Points, in no order, along strands that fork, close into loops and pass close to each other.
In the rows, zero is written as 128.
Two points are linked if the straight distance between their rows is under 72.3. Some points are linked to none.
bef: [164 100 160 206  97 135  96 127 153  98 120 180 163 135 111 113 165 121
 168 166  75 100 216 131 109 158 112 109 138]
fak: [ 85 110 135 152  99  87 133  84 129 183 147 109 190 150  92 146 165  98
 120 106 111 137 147 144 119 136 110 132  47]
ret: [175 147 161 160 115 155 106 138 131  92 117 202 147 126 130 123 135 143
 146 158 106 101 195 113 120 140 132 120 152]
tinos: [ 89 148 138 135 113  99 132  99 124 163 130 140 162 152 115 148 132 119
 106 108 118 130 138 154 132 139 123 118  94]
bas: [127 150  97  88 178 156 150 157 112 121 118 124  47 107 168 147  87 139
 125 123 183 138  58 131 170 109 152 147 184]
Bafeg: [157  92 100 136 191 166 139 183 162  95 134 110 132 119 100 115 116 162
 148 114 169 159 120 106 100  87  96 189 124]
Tataz: [163  97 112 117 105 129 137 121 133  91 136  83 129 109 124  82 144 133
 142 135 101 124 142 116 126 131 103 144 127]
beli: [131 120 149 170  96 115 110 107 129 127 125 148 161 147 111 126 156 123
 136 139  97 107 190 138 116 144 112 122 108]
zufe: [128 103 155 189 141 129  99 136 148 121 132 158 172 166  87 146 161 117
 150 135 122 127 180 128  94 131 106 145  94]
gitol: [149 184 149 103 173 166 114 178 123 107 117 216 120 129 144 145  85 157
 121 144 179 121 139 107 133 115 164 135 165]
zute: [163 114  99  85 119 136 143 146 111  74 120  77  73  94 160  86 112 144
 125 140 128 129  89 107 148 131 113 119 194]
kudot: [106 106 102 115 187 152 140 152 159 160 124 114 126 144 108 154 107 128
 119  96 189 153 105 127 118  79 135 205  85]
zoz: [158 182 157 116 155 164 108 166 122  98 119 224 133 128 141 140  97 150
 126 152 159 113 155 107 127 124 156 130 162]
bet: [143  72 134 182 109 106 114 109 140 119 152 101 176 135  90 114 183 102
 163 141  96 124 177 119 108 138  95 148  72]
viz: [ 90 156 163 166  95  79 109 103 141 172 124 174 191 169 103 169 156 116
  99 105 107 132 160 162 132 136 115 101  76]
dapu: [ 76 144 108  99 174 134 143 128 128 179 122 132  96 136 134 162  93 119
 111  91 171 140  69 152 148 109 147 161 118]
mato: [145 120 147 144  61 121 100  87 131 116 103 121 134 120 123  82 141 123
 131 158  60  91 190 132 107 157 127  72 135]
Dakad: [112 189 146  99 111 120 121 129  93 140 123 198 107 126 170 159 104 133
 101 136 156 117 102 127 157 141 167  60 180]
Kofif: [145 153 110  89 172 155 146 162 113 100 121 134  66 107 166 134  96 150
 129 136 168 128  79 128 163 117 151 145 191]
Mil: [102 166 154 127  78 106 121 103 114 145 123 160 142 147 135 139 121 129
 106 122 106 106 142 147 131 148 142  71 137]
kar: [ 93 129  99  91 183 146 146 139 134 161 124 111  86 130 132 153  92 121
 122  90 181 145  63 139 148  99 144 184 118]
Mego: [162  66 110 127 131 128 155 143 141 108 152  61 149  99 103 100 162 137
 154 125 116 156 116 105 127 115  95 192  97]
modo: [158 139 121 117 175 159 141 164 139  90 123 135 113 119 132 122 109 157
 139 130 146 136 130 125 128 110 130 167 149]
lomem: [139 131 108 100 116 125 137 120 115 101 127  90  97 116 149 102 119 134
 125 134 121 112 113 124 138 140 130 112 158]
Siv: [102 158 161 151  47  86 108  85 134 154 122 157 168 151 124 132 137 115
  97 117  78 110 169 154 118 149 134  51 113]
mogov: [ 94 178 112 108 134 129 149 123  93 174 126 147  79 125 180 176  95 120
  95 118 165 139  63 140 156 127 157  74 171]
Bezor: [134  62 110 156 177 140 133 167 169 129 153  85 163 132  78 133 157 132
 160 119 156 163 120  99  94  92 105 196  77]
Bipe: [ 78 107 112 121 136 106 157  94 130 196 148  89 158 129 106 148 142  98
 127  93 137 147  96 140 129 120 131 161  59]
nere: [105 122  98 102 130 117 151 110 121 134 137  88 118 118 134 122 126 119
 128 117 136 132 103 132 139 131 130 139 118]
med: [115 154  83 100 143 138 155 131  97 145 121  99  52 108 179 148  97 117
 109 127 165 139  61 124 155 119 146  94 182]
Zote: [147 145 118 100 134 136 139 136 111  91 126 120  92 112 156 108 114 144
 129 139 133 109 117 128 150 136 136 123 175]
fim: [114 178 134 108 112 123 129 121  94 141 123 164  95 125 170 151 104 133
 102 135 145 116 102 131 148 141 164  58 180]
rak: [ 74 113 127 133  94  88 148  76 126 193 157  89 182 138 108 140 153  95
 114 103 105 139 122 141 107 140 126 115  53]
rigi: [102  98 117 129 166 126 140 126 145 165 135  95 151 133  97 147 140 115
 137 107 154 155 115 129 124 106 124 188  62]
gebe: [121  74 134 168 133 105 125 112 142 152 154  85 184 140  81 138 184 105
 154 127 116 140 145 118 114 129 106 172  47]
kunu: [185 126 123 119 123 149 135 147 123  66 125 121 108 106 150  85 122 152
 142 144 109 113 142 121 136 131 116 139 179]
Ziki: [107 201 152 104  97 103 110 130 103 144 126 218 121 135 173 162 104 127
  92 130 146 122 106 129 158 136 170  43 171]
riku: [114  97 108 120 174 139 140 139 152 144 132  98 133 128 105 140 123 125
 137 107 163 155 112 124 126  99 125 199  81]
Dus: [133  72 150 196  99 102 101 109 143 125 146 120 180 150  85 125 187  98
 162 147  90 117 187 129 101 142  98 141  71]
kana: [167  87 105 152 183 156 132 179 161  83 139 111 139 119  94 108 130 158
 162 123 148 155 131 103  95  97  89 181 120]
gapot: [104  82 114 156 184 135 124 158 166 157 136 120 171 167  87 162 144 122
 137 112 176 147 135 119  90  97 114 186  72]
Zazev: [152 144 141 121  77 127  99  94 114 105 105  96  87 106 146  75 124 117
 125 159  63 105 135 125 117 161 138  47 169]
vubom: [195 134 141 117  83 149 107 130 120  72  99 135  90  99 165  60 119 141
 136 176  84  83 156 111 129 149 144  78 206]
bulur: [101  99 111 140 189 146 131 159 162 165 122 130 155 165 103 166 119 131
 121 103 191 142 128 128 105  89 123 193  84]
vit: [186 145 129 116 140 159 137 159 123  67 122 152 105 110 152  98 115 156
 146 149 118 108 146 117 136 129 134 138 184]
Vufi: [ 79 121 118 123 118  97 152  90 123 184 145 103 162 134 112 144 139 104
 119 103 125 141 116 145 125 136 126 139  70]
zeti: [128 114 131 148 162 135 121 135 141 121 132 125 150 146 104 138 139 128
 140 127 138 139 150 126 116 121 114 169  93]
Zove: [177  75 114 110  88 127 140 126 129  83 137  60 127  96 123  60 149 134
 141 140  90 131 130 100 120 127  94 145 133]
vuzas: [152  90 152 201 134 132  94 138 151 101 138 158 167 151  88 124 166 119
 174 148  97 115 191 127  91 139 102 138 110]
pada: [ 99 155 162 165  66  80 111  91 136 159 122 170 183 162 117 147 150 117
 101 111  92 116 172 155 127 144 123  80  89]
vamu: [172 115 114 121 125 138 137 140 129  72 130 106 116 110 140  88 129 145
 142 141 107 119 144 119 131 131 109 148 153]
mim: [100 184 162 128  81  92 116 112 125 152 125 190 154 151 142 153 125 129
  95 114 116 115 138 148 143 140 152  66 134]
paloz: [ 73 138  89 105 156 130 156 116 115 188 141 112  83 122 147 164 100  99
 111  90 166 148  48 145 149 110 145 146 122]
fufim: [108 131  97  89 193 156 143 158 139 140 120 116  76 123 135 148  88 133
 123  94 187 146  70 134 149  92 145 188 133]
lemi: [105 174 143 101 172 148 131 150 127 144 113 180 113 138 141 165  91 148
 110 123 173 127 108 135 147 116 160 143 147]
luvol: [134 136  84  93 146 140 153 141 108 116 121  87  51  97 171 128 101 131
 120 128 161 137  61 120 163 122 135 111 184]
boten: [151 113 126 142 157 144 127 144 137  96 132 119 138 130 116 119 137 138
 146 133 126 136 153 126 120 121 109 166 114]
lupev: [ 70 167 141 127 134 103 130 119 133 188 126 165 153 153 125 172 117 125
  92  91 141 140 106 167 146 126 136 121  96]
tul: [146  63 126 167 114 108 131 115 143 126 158  78 176 127  87 113 193 109
 165 135  97 132 152 107 112 126 101 166  64]
fupig: [ 93 151 132 120 125 110 135 108 116 155 129 133 135 141 126 143 121 126
 112 112 127 121 122 150 136 140 133 122 116]
kugi: [109  74 124 164 171 123 119 144 157 157 142 107 175 160  80 152 159 112
 146 117 155 148 135 117  95 105 115 187  54]
lazi: [153 125  86  83 146 146 153 162 111  89 119  89  51  89 169 116 101 148
 127 134 161 140  61 119 167 119 125 128 201]
Mozel: [138 111 111 102 100 119 137 108 124 104 133  72 113 109 134  83 132 125
 132 131 104 118 121 119 125 137 120 118 135]
fiz: [ 87 161 135 108 169 133 132 134 129 171 115 159 116 147 131 166  97 134
 104 105 168 133  95 149 146 114 148 151 125]
nitab: [166 105 117 149 168 148 126 158 147  84 135 117 138 124 110 111 137 148
 155 132 127 145 145 118 108 109  97 173 119]
lebuk: [ 93 129 134 128  74  96 127  80 120 158 138  98 154 137 117 121 138 106
 110 115  90 126 144 142 104 148 127  83  94]
Kef: [122 155 152 128  70 112 114  95 114 132 116 143 127 134 136 114 124 128
 115 140  89 100 154 137 116 153 143  58 147]
nonot: [119 143 104  87 195 163 142 164 131 130 117 129  60 119 151 153  81 140
 123 110 185 143  64 132 156  96 152 174 161]
Tolun: [132 134 150 130  62 116 105  81 122 125 112 112 124 122 126  92 131 117
 122 148  68 101 166 134 106 157 130  61 136]
Bavez: [170 108  90  83 130 146 146 162 106  72 122  77  61  84 169  89 105 154
 124 141 138 139  70 107 157 129 104 130 208]
lobuk: [176 147 123  94 114 146 126 142 100  74 111 124  72 106 172  93 113 146
 127 160 126 101 114 110 148 138 142  87 209]
Metem: [ 85 150 151 149 115  91 118 104 132 173 127 161 177 162 106 164 145 117
 105 104 118 137 150 157 132 135 120 122  79]
puf: [ 77 109 118 124 158 113 145 108 138 198 136 103 160 139  97 152 139 103
 125  92 150 153 102 139 128 110 128 178  51]
zofu: [105 199 161 116  78  93 112 117 116 151 127 211 141 140 163 155 113 125
  89 120 126 118 120 139 147 142 169  39 153]
les: [ 96 152 111 109 116 118 142 105 104 151 130 108  99 128 156 141 109 117
 104 122 132 129  94 139 133 143 145  78 149]
povo: [ 97 130 147 137  56  96 112  70 125 156 133  98 153 134 112 108 139  97
 108 123  67 127 152 142  92 153 129  61  96]
Vamuk: [162 168 124  81 169 163 136 168 105  89 118 165  68 101 178 132  94 151
 130 149 172 121  95 115 166 124 161 124 208]
Tad: [101 139 157 150  41  90 105  73 131 157 123 132 162 140 117 120 140 106
 106 124  61 117 174 151 101 153 130  54 102]
sunod: [164 182 160 123 137 161  93 161 120  89 119 252 137 123 143 134  94 145
 130 160 150 113 175 101 126 130 152 114 166]
Dovug: [175  54 117 105  86 127 160 129 127  98 143  36 142  87 115  64 162 143
 145 131  87 144 107  89 122 122  87 162 126]
Nifog: [158  57 111 109 109 128 167 137 134 109 155  42 143  90 105  86 161 143
 154 124 108 148 101  96 130 116  92 186 110]
fav: [129 144 163 157 132 130 106 130 132 132 117 182 161 155 111 152 140 137
 125 132 124 122 172 137 126 134 122 133 114]
buse: [174 126 111  96 108 138 125 136 111  76 111  86  69 100 164  80 117 141
 123 151 108 111 100 107 140 139 123  89 199]
vafeb: [187 157 130 102 161 170 135 178 119  62 124 163  94 100 157 106 100 161
 145 149 141 117 126 114 141 123 142 142 196]
lol: [125 112 159 181 115 115 104 114 133 128 128 154 169 157  98 144 162 118
 141 138 103 123 187 140 113 143 106 136  93]
nerut: [167 125 158 143  54 129  92  95 136 103  91 123 121 106 133  60 134 129
 133 176  45  88 193 126 112 163 133  57 162]
gize: [ 96 153  79 105 145 137 156 122 101 166 127 102  62 112 172 160  96 109
 106 113 167 143  53 137 151 118 147 105 159]
pab: [157  66 114 147 160 136 138 158 154 109 155  80 155 114  87 112 162 137
 164 125 128 161 123 102 110 106  95 190  86]
faka: [130 181 152  94 171 156 118 169 122 125 114 211 117 134 147 157  84 152
 112 138 183 127 121 120 142 113 169 137 159]
Kabiz: [109 118 136 147 151 120 122 119 134 148 134 126 160 151 102 150 144 120
 130 120 136 140 149 137 122 125 115 162  78]
vopof: [110  76 136 175 148 110 108 131 149 155 148 103 188 156  75 148 176 107
 154 126 131 147 148 120 100 126 108 173  51]
papu: [145 113 163 186  78 122 102 107 138 117 119 169 165 142 117 125 163 123
 145 153  82  98 211 139 118 154 111 107 120]
kagop: [ 78 151  89 106 144 132 154 117 104 185 136 113  75 123 168 169  96 100
 101 100 163 147  52 144 147 117 147 112 144]
sil: [118 166 126 109 105 126 126 111  96 135 123 124  91 124 162 136 107 125
 105 140 125 117 102 129 132 145 152  55 174]
gug: [ 95 110 139 156 126  96 126 101 130 167 142 119 179 154  92 148 157 108
 129 113 119 141 149 142 122 133 107 149  58]
mubo: [171 127 152 128  66 134  96  96 127  95  95 106  97  99 143  55 129 123
 135 171  44  95 163 123 115 162 134  59 169]
todi: [ 88 154 123 115 118 110 140 109 106 152 131 131 118 137 144 144 110 125
 107 119 132 120 104 147 136 140 141  96 140]
liki: [156  96 161 214 118 134  94 135 158  95 128 175 168 147  93 118 170 120
 175 160  86 106 204 133  93 151 104 124 125]
vidil: [165 168 134  92 155 158 130 163 105  82 123 174  86 108 168 127 101 151
 135 153 156 115 116 114 158 133 157 122 199]
tekof: [139 102 106 121 183 153 141 161 150 115 131 103 127 125 108 126 118 146
 139 116 159 157 119 120 121  98 117 192 106]

A piece is all that can be reached along the links. How many separate loops has the piece of each point below (a circle has one, a figure eight two, a Y none), and how many tips (points with one link)?
kar | loops 0, tips 4
Vufi | loops 1, tips 1
pada | loops 0, tips 2
beli | loops 1, tips 0

A tip is a point with one link. Name the tips that can be reached along the links from each point below, in the order of the rows.
tul | Dus
faka | Bezor, Zote, lobuk, sunod
mim | Zazev, lebuk

Name the points in between on the shortest way along the links from the first point to the second, in order.
vafeb, lemi | vidil, Vamuk, Kofif, bas, nonot, fufim, kar, dapu, fiz
zute, fufim | Bavez, lazi, luvol, med, gize, kagop, paloz, dapu, kar
Mozel, bas | Tataz, vamu, kunu, vit, vafeb, vidil, Vamuk, Kofif
zeti, kugi | boten, nitab, kana, Bafeg, tekof, riku, kudot, bulur, gapot
